Each scene shows the same named points in several views. A view is turned or mirrored, shifted and resized as a whole, has a little noise and may leave points out.
(in the rows, 128 means zero)

Scene 1
View 1
gor: [109 148 124 124 125 123 118 142 143 109 118 167 102 139 120 137 135  92
 124 118 115 113 104 127 138 137 156 113 150 143 148 141 139 133 148 105
 151 135 122 110 125 134 121 134 156 138 117 138 144 105 129 118 124 120
 127  99 146 117 140 119 143 138 131 144 110 149  96 143 123 100 132 138
 133 163 131 113]
puna: [139 166 131 111 136 129 145 134 110 124 128 126 120 132 136 139 151 145
 141 127 122 143 135 106 131  85 155 115 126 133 125 150 139  87 137 136
 140 153  90 128 150 122  94 118 151 104 127 129 131 118 136 137 115 123
 105 137 133 123 158 142 155 151 137 120 133 133 153 144 151 118 141 153
  95 121 129 153]
Muro: [125 160 138 120 115 134 125 152 132 119  97 175  99 144 143 140 148 103
 128 109 128 123 123 120 129 116 123 143 149 138 149 143 144  92 157 134
 124 126  92 116 148 137 136 114 144 134 109 153 117  89 145 124 131 111
 120 109 153  95 158 135 159 131 136 123 120 128 149 131 147 104 140 158
 118 152 126 112]
fota: [150 187 153 106 132 137 175 134  98 136 120 126 130 136 163 140 161 156
 140 131 127 156 144 103 121  72 128 124 124 131 128 147 132  67 138 151
 118 152  70 137 164 117 101  99 139 102 116 139 112 115 144 146 112 124
  94 133 127 116 169 167 163 149 140 105 132 121 193 137 164 128 151 163
  76 105 137 147]
kot: [119 147 140 120 133 148 120 146 126 135 140 166 114 135 114 129 127 104
 123 114 131 115 105 115 131 133 141 112 121 129 148 136 115  97 152 111
 130 128 141 134 135 115 130 116 145 129 105 126 104 134 118 102 118 106
 125 117 134 129 143 127 131 119 113 147  99 136 117 140 132 108 139 159
 123 154 164 107]
Mepi: [128 134 129 118 140 157 109 138 124 129 145 146 114 115 103 133 127 119
 132 123 125 116 122 108 135 115 153 122 130 130 143 136 122  90 144 115
 148 154 147 136 129 110 117 129 136 110 115 119 117 139 119 106 114 117
 129 131 132 136 139 121 126 126 120 147 107 130 118 135 130 105 132 163
 114 148 152 124]
zupod: [104 131 114 131 130 128 102 142 148 103 125 174  98 130  99 131 126  81
 127 114 112 103  90 129 140 157 169 117 158 147 157 138 142 139 145  91
 165 142 144 106 111 133 118 142 152 140 117 131 154 110 121 105 127 115
 140 101 145 125 132 105 136 135 128 158 101 157  73 142 113 100 123 134
 145 178 131 109]
veg: [125 145 119 113 133 130 121 135 136 107 127 147 109 125 114 137 137 125
 132 124 111 123 126 117 143 109 164 119 145 140 146 146 147 110 142 118
 150 150 111 116 131 132 103 138 150 113 124 126 144 111 135 129 120 126
 122 116 139 123 147 123 144 146 131 135 123 141 113 142 134 100 130 142
 114 144 123 137]
guv: [130 162 133 111 127 131 129 143 124 130 139 155 116 138 125 130 138 117
 122 115 127 129 121 121 133 110 149 104 117 124 139 143 121 101 147 120
 126 130 118 122 150 127 119 120 155 118 112 121 113 128 122 120 114 110
 115 120 136 123 152 140 143 133 122 140 118 135 125 143 144 104 145 159
 113 140 151 122]
Mapa: [121 125 122 126 135 151  97 139 135 120 156 155 110 121  90 132 119 103
 126 116 126 101 107 117 138 137 162 110 127 130 150 133 123 102 142 100
 155 144 163 126 125 113 118 134 143 116 111 114 122 143 110  96 117 116
 136 119 134 141 131 107 118 120 107 158  97 142  93 142 121 100 129 155
 129 163 157 118]
vuzi: [129 138 124 111 131 152  95 146 142 120 144 164 111 119 104 133 127 113
 124 109 118 107 130 120 134 116 149 125 130 130 153 137 133  96 155 118
 134 131 133 120 135 133 130 131 145 109 108 120 119 125 126 105 122 112
 129 114 144 125 137 119 125 120 108 145 114 130 115 135 128  91 131 162
 117 152 146 118]
zas: [140 174 141 111 129 127 153 136 104 134 114 132 116 138 150 141 158 148
 143 127 132 151 138  98 127  79 133 123 127 126 122 145 140  74 139 144
 130 150  81 132 156 117 103 110 144 107 122 140 113 110 141 137 122 118
 105 144 132 116 167 152 168 146 143 114 136 127 174 134 160 124 148 162
  94 115 127 152]
gegi: [115 134 129 124 144 145 108 128 148  98 125 164 111 108 103 135 129  93
 128 120  97 106 115 127 136 137 165 128 170 157 171 134 140 126 150  97
 159 146 134 121 109 133 120 140 137 133 115 127 161 112 124 117 114 137
 130  85 140 119 137 115 122 138 122 144 100 147  97 140 117  98 118 135
 124 166 132 107]
val: [146 173 131  95 139 128 139 135 129 116 129 126 119 122 128 136 152 148
 132 124 108 143 154 120 132  78 159 114 131 133 142 154 150  89 141 138
 127 151  87 115 154 143  98 125 155  93 124 117 145 117 139 147 115 131
  99 117 136 118 149 151 143 147 128 123 140 130 157 145 150 101 140 154
  84 115 125 153]
lem: [146 160 129 112 144 135 145 125 106 129 138 110 127 122 128 140 150 160
 149 137 124 143 143  94 128  74 153 115 120 133 121 144 144  73 129 135
 146 168  99 137 147 109  84 121 140  85 129 121 127 132 131 136 108 128
 108 151 120 134 159 138 147 153 136 126 130 131 162 142 151 122 137 162
  84 111 133 166]
ruto: [123 144 124 127 135 132 127 135 118 125 141 140 113 134 114 134 132 120
 136 124 124 123 109 108 132 119 155 110 131 131 134 142 129 106 143 113
 151 152 133 132 130 112 104 124 151 116 122 127 126 131 117 117 115 118
 127 130 131 135 147 123 139 136 130 144 109 142 113 137 135 113 133 147
 117 144 145 135]
View 2
vuzi: [142  95 136 141 110 120  86 131 149 164 100 147 111 120 135 149 100 164
 135 103 129 124 147 122 127 124 136 106 173 106 143 134 111  88 121 151
 114 146 129 114 134 155 148 116 152 126 124 156 107 143 133 141 144 109
  99 127 126 152  87 128 118 130 129 117 146 118 160 147 129 165 123 144
  87 157 135 122]
val: [119 101 133 186 104 116 117 141 127 158 138 121 114 157 176 163 138 106
 180 135 139 136 135 117  99 110 161 109 120  91 170 140 136  92 148 135
 124  91 167 102  99 123 114 134 145 147 121 137 132 106 113 136 114 126
 105 130 112 139 134  76 137 112 176 109 163 107 135 113 113 132 111 163
 125 166  91 150]
gegi: [152 103 135 118  96 113  87 164 172 151 121 148 146 126 117 150  92 185
 144  96 122  90 128 101  96 119 133 147 146 136 120 145  68  91 108 141
 120 138 117 128 130 123 160 161 187 153 140 169  80 129 119 131 143  94
 104 133 120 173  90 129 119 128  89 122 136 109 140 126 131 152  99 123
 102 176 140 110]
guv: [146 105 128 147 128 123 108 143 137 149 112 152 111 116 124 154 104 134
 159 116 130 121 156 122 127 117 125 108 153  96 155 145 126  98 139 159
 110 132 165 113 103 139 127 108 129 131 123 148 123 139 123 139 127 125
  84 135 124 150 102 102 100 130 147 116 162 130 142 134 104 141 148 161
 103 145 130 143]
veg: [141 119 130 148 100 122 109 152 151 160 131 131 136 142 131 150 124 147
 160 115 125 127 147 113 102 120 137 131 131 119 141 142 115 108 124 136
 132 118 151 122 115 117 135 133 166 147 126 161 112 112 120 134 137 117
 114 138 115 166 110  93 134 134 134 108 148 105 147 128 121 146 109 145
 121 162 125 129]
kot: [155  94 128 120 130 122 104 146 146 138 106 161 118 104 109 137  93 167
 151 102 119 108 154 128 129 116 130 116 158 105 150 148 103  99 132 160
  97 139 145 109 117 154 141 116 144 127 137 163 101 148 128 137 139 122
  87 136 128 155  97 132  92 131 127 128 148 132 146 127 118 131 145 143
 105 142 154 128]
zas: [137  84 117 163 114 117 148 137 128 130 137 129 131 140 132 137 157 123
 183 129 122 152 159 133 119  97 146 118 114  89 192 144 170 134 152 144
 103  96 178  90  86 128 104  96 138 127 142 145 133 116 122 140 113 147
 106 156 124 140 141  83 141 129 192 122 159 107 141 117 109 114 130 154
 154 131 128 155]
gor: [159 116 123 133 110 125 103 172 169 141 118 152 144 117  96 151  97 157
 154 107 122 112 146 104 101 113 107 149 146 141 124 140  90 110 117 159
 122 135 149 141 114 106 155 128 171 155 133 172 104 129 119 128 133  95
  92 146 133 176  80 115 114 147 116 129 147 116 139 118 110 159 112 134
 106 151 148 127]
Mapa: [161 123 140 104 118 118  75 135 147 168 102 150 107 114 111 141  81 183
 137  92 125  98 161 124 142 147 126 113 165 108 130 147 103  93 109 140
 124 171 128 114 132 159 141 129 149 120 117 177  88 148 129 134 164 125
 102 133 122 176  91 129  98 132 102 114 140 133 165 151 119 146 137 149
  91 153 145  95]
Muro: [144  62 117 168 109 125 132 158 157 117 107 161 144 112 127 146 129 135
 151 112 122 140 138 116 108  79 123 130 156 122 173 124 120 124 143 175
  77 106 151 120 107 127 151  99 154 139 150 142 133 135 128 147 107  94
  86 134 141 127  87 134 129 143 172 138 156 109 138 116 125 165 117 130
 116 138 153 161]
zupod: [168 129 127 108 106 119  94 173 180 155 110 152 146 110  76 146  79 179
 139  93 119  97 148  98 104 122  97 159 152 156 110 137  70 114  98 146
 132 153 133 147 129 111 164 135 183 154 128 186  89 135 121 130 156 100
 103 147 130 190  72 125 113 150  82 126 136 115 146 128 120 165 108 125
 100 152 162 101]
fota: [127  62 122 181 123 113 150 135 116 121 144 132 116 142 163 142 164 110
 199 135 123 151 147 140 120  87 173  98 117  63 216 151 176 110 180 155
  88  75 180  72  72 140  92 107 123 123 147 123 140 113 110 142 105 144
  95 136 122 114 157  88 125 111 217 118 169 119 128 109 105  92 144 160
 158 143 110 172]
lem: [132 101 130 156 106 108 129 125 116 164 146 107 112 151 157 138 156 130
 184 130 132 143 156 138 129 116 173  96 102  78 182 154 176 119 146 119
 128  98 169  76  92 147  87 115 137 117 131 150 120 108 120 134 137 161
 120 145 107 150 169  70 138 111 187 106 154 112 151 126 115  99 130 162
 151 154 106 132]
ruto: [148 116 128 122 115 117 111 144 142 157 121 138 117 124 110 135 108 166
 154 108 122 118 160 125 130 131 130 125 135 106 149 155 127 117 122 134
 126 134 153 105 109 141 125 124 143 125 127 167 104 138 124 127 150 137
 107 149 118 176 114 100 113 131 130 117 149 120 151 134 113 123 136 149
 120 147 140 114]
Mepi: [155  99 134 120 113 115  98 127 139 162 111 139 111 126 126 141 104 176
 141 102 129 114 156 130 138 132 144 106 153  94 153 147 126 101 118 139
 112 145 134  97 127 161 132 120 144 116 124 166  96 143 131 139 156 132
 101 135 112 164 111 125 115 118 132 117 142 121 161 148 129 132 138 152
 110 155 137 103]
View 3
val: [165 139 105 138 103  80  86 153 112 149 123  65  76  97  81 151 136  87
 139 138 148 114  73 165 136 169 154 160 129  89 118 152  81 132 126 190
 107 169 154 102 114 164 158  98 177 183 126 166 149  99 132 103 102 144
 123 151 128 188 175 133 117 114 136 184 114 141 104 162 117 132 133 116
 115 117 125 151]
gegi: [166 110 133  97 130  85 140  86 107 135 122 121  84  90 126 137 121  64
 132 115 111 149 114  33  82 182 119 141 102 114 122 113 163 120 128 146
 107 147  83 115 104  88 140  90 116 109 112 188 158 132 122 106 154 196
  96 140  77 107 124 111 127 124 130  82 127 134 160 109 143  83 116  99
 122  62  85 111]
zas: [147 149 114 130  88 113  78 124 101 154 141  95  73  90 103 148 141 105
 158 137 136 122  94 157 151 130 148 225 125  81 102 178  87 151 123 156
 100 172 188  67 177 135 168 112 173 152 121 150 143 120 112 138 110 117
 144 160 119 188 171 126 103 122 124 196 104 149  89 152 145 129 107 123
 106 130 129 156]
ruto: [138 116 125 127 119 104 114  96 103 154 159 109  87 103 126 141 151 102
 148 131 132 123 113  78 131 148 137 183 147 122 107 144 141 123 128 138
 130 158 135  83 140 131 138 110 133 107 123 164 145 146 117 131 159 155
 126 127 105 130 164 121 105 147 108 128 116 143 123 139 135 116  87 116
  94 102  99 119]
zupod: [171 104 146 105 132 102 130  83 132 135 131 135  78 115 136 118 130  59
 140 127 101 157 121  22  75 181 123 147  96 108 101  94 148 104 123 127
 144 134  51  99 125  81 139  98  84  70 104 209 139 156 139 112 177 176
  91 135  93  85 127 124 122 148 124  85 124 112 146 121 142  93  81 118
 128  75  80 124]
Mapa: [131  98 134 123 137 103 150  67 100 160 160 122  94 115 131 134 160 113
 134 127 145 134 120  35 116 157 139 179 136 155 116 114 184  99 131 142
 142 149 104  89 113 127 109  98 115  89 122 160 154 164 116 116 172 182
 121 109 110  71 145 115  91 152 104  95 112 132 133 125 135  88  91 112
  80  75  99  75]
fota: [142 136  84 139  88 103  70 146  95 148 126  90  80  64  84 153 130 122
 147 131 147 120  87 193 163 106 144 223 132  88 120 188 102 153 132 181
  75 198 227  75 176 156 176 111 201 191 122 132 165 105 100 135  78 117
 146 159 116 214 183 127 108 116 137 214 105 179  88 168 159 144 143 127
  97 129 151 139]
puna: [147 141 110 135 103 103  84 134 102 151 133  81  75  93 102 157 142  99
 147 136 143 106  89 146 147 141 148 193 145  94 105 168  95 143 128 165
 106 171 177  86 140 151 162 104 169 160 121 154 145 110 114 125 119 134
 138 153 117 187 182 125 113 120 123 181 116 151 109 154 136 133 117 115
 105 121 118 139]
vuzi: [144 112 123 125 126  91 138  87  98 147 147 123  91 103 106 133 147 113
 137 130 152 142  97  78 114 158 156 172 100 140 132 111 164  99 125 164
 132 154 109 107 126 135 114  89 139 136 116 164 164 150 126 110 134 175
 124 128 126  86 148 115  90 121 132 124 109 128 116 140 131  80 114 113
  91  64 111  81]
Mepi: [125 118 120 124 125 100 135  74  88 160 157 111  88  99 126 151 164 118
 147 123 153 129 104  66 134 153 146 191 137 136 111 144 167 127 135 149
 121 159 141  93 133 140 123  97 144 118 127 149 159 145 116 125 153 168
 132 125 116 100 152 113  91 129 107 119 105 141 127 128 132  90 108 105
  80  74 110  88]
Muro: [175 125 131 113 101 105 112 112 120 128 121 135  76  90  89 100 114  92
 153 134 124 173  99 131 106 129 149 208  34  95 125 129 117 111 117 163
 105 159 135  95 175  92 147  96 142 145  92 178 162 140 131 114  88 142
 111 171 128 128 130 123 104 109 168 178 107 144 100 153 169 105 133 140
 124  85 133 121]
gor: [160 103 128 112 126  90 129 107 138 118 124 134  83 103 107 102 113  74
 134 134 106 156 116  65  87 157 132 165  83 116 110 109 145  88 116 147
 141 151  85 100 139  89 136  99 103  95  93 192 148 159 129 109 144 161
  95 140 103 103 140 134 118 144 135 126 123 139 122 140 153 111  96 131
 111  87 107 112]
veg: [163 129 130 120 111  92 107 115 111 146 135  94  79 102 107 152 140  73
 137 130 130 130  98  94 111 173 141 156 123  98 109 136 114 128 121 154
 123 153 114  94 119 130 150  95 136 133 120 181 144 122 129 109 143 158
 118 144 109 143 153 126 118 129 122 125 113 131 131 141 126 110 111 114
 122  93  99 132]
guv: [138 105 112 137 118  92 114 117 118 137 135 115  86  94 102 122 140 112
 127 140 139 130 104 113 129 138 154 179 117 132 119 135 141 103 122 161
 139 173 141  94 141 143 126 105 143 132 119 168 152 147 122 123 126 146
 116 130 119 128 171 136  98 147 123 165 121 163 100 155 142 125 107 134
  95 107 125  92]
kot: [135  96 128 124 127 102 132  86 110 134 142 139  90  85 122 117 134 107
 140 133 128 147 119  69 114 130 137 194 103 135 118 130 174 105 127 144
 124 166 135  87 152 113 125 103 127 106 109 161 158 165 113 129 133 160
 113 137 103  99 149 118 102 141 126 132 118 157 113 134 160 106 106 119
  91  83 122  83]
lem: [127 147 105 139 102 109  85 120  83 172 151  68  82  92 112 179 162 109
 156 126 163  94  91 144 169 141 148 195 185  98 105 189 102 154 138 165
  98 175 196  71 140 174 161 113 186 171 143 138 153  99 107 135 129 135
 155 142 114 193 192 119 111 122 105 171 112 146 114 148 122 132 118 102
  86 127 124 142]
View 4
gor: [152 116 148 122 110 107 118 114 109 147 160 148  99 124 119 180 141 123
 108 139 139 115 111 119 129 122 114 126 110 129 110 132 135 114 127 127
 126 138 104 135 138 126 125 157 112 134 116 147 108 130 154 116  95 129
 133 111 112 104 144 134 130 136 123 131 147 164 137 157 111 131  88 138
 101 138 149 120]
gegi: [158 108 148  95 110 121 127 124 114 139 159 140 106 138 127 172 146 124
  99 144 147 107  92 106 121 130 106 113 109 134 105 126 137 128 145 123
 134 134 104 137 133 130 116 155  98 141 109 166 107 132 139 103  87 108
 121  93 104 117 141 143 119 117 128 139 145 177 150 160 126 133  93 142
  96 133 153 100]
puna: [134 154 134 104 128 138 126 128 130 141 123 122 108 129 120 154 115 113
 110 162 122 135 163 152 141  95 109 107 136 134 113 118 123 117 125 134
 143 117 125 121 149 109  99 128 116 112 118 106  94 116 143 131 139 126
 158 146 155 139 132 105 111 114 114 139 137 104 139 138 108 159 101 130
 111 104 130 119]
val: [138 144 140  88 129 146 123 139 141 137 137 120 114 139 111 165 115 117
 108 172 127 149 153 149 147  93 108 106 142 138 118 114 124 122 136 118
 142 112 117 132 156 105  93 132 107 112 116 112  99 123 147 141 131 119
 160 146 157 137 114 106 114 108 117 142 124 114 136 147 107 179  88 132
 113 112 130 118]
vuzi: [144 100 137  94 113 141 129 153 123 140 155 155 106 125 122 157 108 101
 112 147 133 120 118 128 133 136 111 137  98 139 117 121 143 123 155 134
 131 133  98 122 127 121 126 132 114 125 119 149 111 137 149 129 110 107
 140 100 106 138 134 128 132 132 121 130 131 152 134 141 108 141 102 133
 123 124 121 117]
kot: [137 114 132 107 120 127 134 137 115 143 148 157  94 126 112 147 113 108
 119 127 119 114 118 124 128 139 106 142  98 127 121 123 131 116 142 123
 138 132 116 129 137 125 135 138 126 130 119 131 108 130 135 112 112 113
 131 110 108 129 149 135 136 131 119 129 151 133 144 138 115 123 111 130
 116 128 136 114]
fota: [124 174 125  94 136 138 132 135 138 151 120 110 108 143 102 131  94 119
 120 152 114 157 177 154 152  91 113 126 147 121 139  98 108 113 121 113
 162 109 135 134 148 107  98 114 123 109 118  71  86 114 130 134 147 128
 161 162 175 144 125 114 123 111 110 136 142  59 147 135  96 163  93 112
 115 105 129 120]
Muro: [148 144 137 118 113 108 123 132 112 171 156 125 102 118 116 148 109 114
 110 134 149 137 137 134 138 113 128 150 111 131 145 108 119 104 127 115
 141 127 103 147 123 135 119 134 115 128 113 119  92 127 152 123 109 139
 149 116 127 118 128 124 149 144 120 118 149 127 146 158  81 139  74 106
 109 131 130 126]
zupod: [157 105 151 121 104 102 121 113 100 143 158 158  97 117 127 184 149 121
 105 138 143  96  98 108 116 131 112 117  96 136  98 144 143 116 128 135
 121 141  97 131 135 127 133 165 110 139 115 167 114 131 150 106  88 120
 122  92  96 109 154 137 129 135 127 134 150 195 141 157 123 117 102 148
  95 134 151 111]
veg: [146 129 144 105 115 132 124 125 121 139 143 133 109 127 125 173 134 118
 107 158 134 119 130 132 133 105 109 104 123 139 104 127 135 122 129 134
 134 126 104 125 146 113 110 147 108 123 112 139 106 126 149 124 111 123
 140 117 131 125 137 116 116 122 118 139 134 152 136 150 117 149  97 141
 101 120 140 113]
ruto: [141 124 132 113 124 136 131 131 112 133 137 152 101 127 121 158 123 110
 116 145 116 106 131 131 127 120 103 113 109 133 103 132 134 117 130 139
 136 131 118 117 142 116 123 142 122 125 122 132 109 120 136 116 123 115
 136 118 113 135 151 124 115 119 119 137 148 133 137 134 123 130 120 140
 108 116 134 116]
zas: [133 168 130 117 132 129 130 122 125 151 120 119 107 125 117 142 103 117
 114 153 122 138 172 154 139  90 116 116 132 130 122 116 117 108 113 131
 151 121 125 128 144 114 100 126 126 111 115  89  88 116 141 126 141 137
 157 145 155 139 139 105 123 119 111 130 147  95 143 140 102 151 100 122
 111 103 131 121]
lem: [133 159 129  95 135 155 136 138 138 128 112 122 114 136 125 143 108 108
 113 167 110 132 167 156 141  94 100  96 138 135 106 119 123 124 125 140
 151 117 126 118 150 104  95 123 119 104 110 102  94 112 130 131 146 118
 156 147 152 153 135  98  99 102 107 141 135  94 141 130 119 164 117 133
 111  90 129 112]
Mepi: [143 115 131  96 122 148 137 149 121 134 139 154 107 128 127 144 107 101
 114 150 117 109 124 126 126 131 102 124 100 137 109 122 141 124 147 139
 140 132 111 119 131 122 127 130 123 126 121 142 113 129 133 116 121 102
 138 103 104 145 149 129 121 119 122 136 138 137 142 133 121 134 121 134
 121 112 123 107]
guv: [130 120 137 115 126 130 122 138 116 142 146 159  95 117 102 162 107 107
 126 135 111 130 142 139 143 122 102 145 107 130 123 124 129 110 134 128
 132 128 125 117 145 115 133 134 131 115 123 113 109 127 146 130 125 116
 151 127 128 127 140 123 136 139 119 125 140 113 130 132 103 136 111 127
 125 133 126 129]
View 5
vuzi: [132 144 113 132 139 105 113 140 129 127 118 136 110 121 135 119 110 140
 142 134 123 124 129 126 139 144 154 143 150 126 152 125 139 134 116 110
 132 118 122 130 117 124 100 114 133 131 126 143 147 147 153 133 117 138
 135 113 102 126 129 117 126 126 110 141 119 111 118 131 150 118 139 104
 118 143 124 135]
gegi: [129 143 120 125 131 122 148 123 139 130 134 125 123 119 129 121 122 146
 154 148 134 143 147 107 133 130 164 152 156 127 136 109 148 120 122 110
 137 123 135 113 111 127 100 119 117 147 108 143 152 135 134 141 135 122
 123 118 122 119 140 105 134 134 122 128 113 122 105 126 147 139 141 137
 107 151 129 122]
fota: [134 137  85 122 118 122  80 142 103 109 111 152 142 133 157 130 147 117
 136 135 147 142 138 136 117 105  89 132 125  89 147 176 112 156 128 108
 122 133 130 145  91 131 154 105 126  88 182 108 114 141 170  93 127 114
 116  93  85 149 144 130 138 112 126  84 133 128 126 141 121 140 139  99
 116 128 138 117]
guv: [140 150 113 136 134 125 104 134 127 121 126 134 118 136 137 123 125 148
 133 140 131 120 135 125 134 124 131 132 141 111 147 132 113 138 123 120
 122 132 130 131 110 125 121 112 123 129 148 127 138 137 144 112 125 136
 133 108 109 148 132 130 122 114 131 117 121 124 127 128 133 125 143 116
 119 135 128 130]
lem: [124 124  98 112 131 119  80 149 125  99 125 156 123 133 141 127 130 126
 123 128 141 139 143 133 112 112 101 148 118  99 134 169 125 152 116 106
 137 133 114 133  98 127 151 112 135 103 164 128 123 145 142 118 117 103
 102 108  93 145 143 130 134 109 107  99 128 118 126 139 117 135 133 110
 116 131 134 131]
val: [142 130  88 119 127 125  84 147 113 109 114 151 119 133 127 122 135 132
 133 139 143 134 141 125 109 116 116 148 136 108 126 162 132 138 125 106
 121 121 124 137 104 130 132 105 134 112 154 136 122 145 146 112 126 102
 121 106  93 139 132 127 142 127 130  87 122 130 128 132 124 130 136 107
 117 138 140 114]
Mapa: [127 147 137 134 144 108 129 139 148 120 140 131 111 135 137 122 106 158
 133 135 125 122 131 121 143 136 156 144 137 122 148 111 131 135 108 117
 140 136 124 121 114 123 109 120 125 147 123 136 155 141 127 139 115 143
 121 121 125 136 136 119 117 113 111 146 115 108 115 128 143 119 142 123
 115 142 114 153]
Mepi: [124 141 124 129 141 108 112 142 138 119 132 137 117 133 144 122 113 141
 132 129 130 128 131 126 138 128 140 140 132 117 151 132 133 141 110 115
 142 133 120 127 108 121 120 121 129 131 137 132 147 143 141 133 115 136
 118 113 113 135 139 121 126 110 106 139 122 109 114 132 138 124 142 115
 113 138 122 145]
zas: [133 134  95 119 122 132  92 131 118 114 123 144 134 130 144 121 143 115
 132 131 131 138 144 129 123 105 102 136 127  96 139 160 112 147 127 112
 126 143 123 139 101 122 152 102 121  96 170 116 120 138 150 108 121 107
 115 102  97 158 146 123 127 113 115 106 123 137 129 138 120 150 136 109
 113 136 133 119]
kot: [128 155 126 138 139 117 126 127 132 128 134 129 127 132 148 121 122 140
 140 138 127 128 136 122 146 123 143 132 142 112 155 120 123 140 119 120
 129 136 134 125 107 123 117 120 119 135 137 126 144 134 149 117 123 144
 128 107 117 140 142 120 123 113 121 137 119 120 112 132 147 128 143 117
 115 134 120 135]
puna: [137 132  98 120 125 127  91 138 121 110 123 145 123 131 136 125 138 129
 131 134 137 136 145 129 118 115 109 144 129 100 134 157 118 146 124 108
 130 133 122 135 102 127 141 104 128 105 160 125 126 143 145 111 121 106
 115 104  97 150 139 125 132 116 120  98 124 132 128 134 121 141 138 112
 114 138 136 120]
Muro: [140 147 100 133 125 133 115 113 114 140 121 127 136 118 146 115 141 111
 158 138 113 132 143 119 146 122 134 124 155 112 153 131 115 130 134 109
 120 130 138 143 116 129 120  97 116 107 142 117 131 133 166 111 131 129
 147 102 104 150 139 113 123 130 127 123 118 149 118 132 144 143 142 105
 118 142 128 109]
zupod: [134 144 132 126 138 133 148 112 150 134 146 118 112 123 122 116 121 150
 148 143 118 128 146 107 142 127 170 148 152 128 133  93 132 117 123 118
 133 135 134 113 118 119 105 113 111 148 106 139 156 132 114 145 133 128
 130 122 138 136 139 105 116 128 123 147 103 135 112 123 140 141 140 143
 110 152 122 129]

In a view up to two points have been moved. Name them for each view, in the order of its rows, or write -.
view 1: kot, zas
view 2: -
view 3: val, gor
view 4: guv
view 5: vuzi
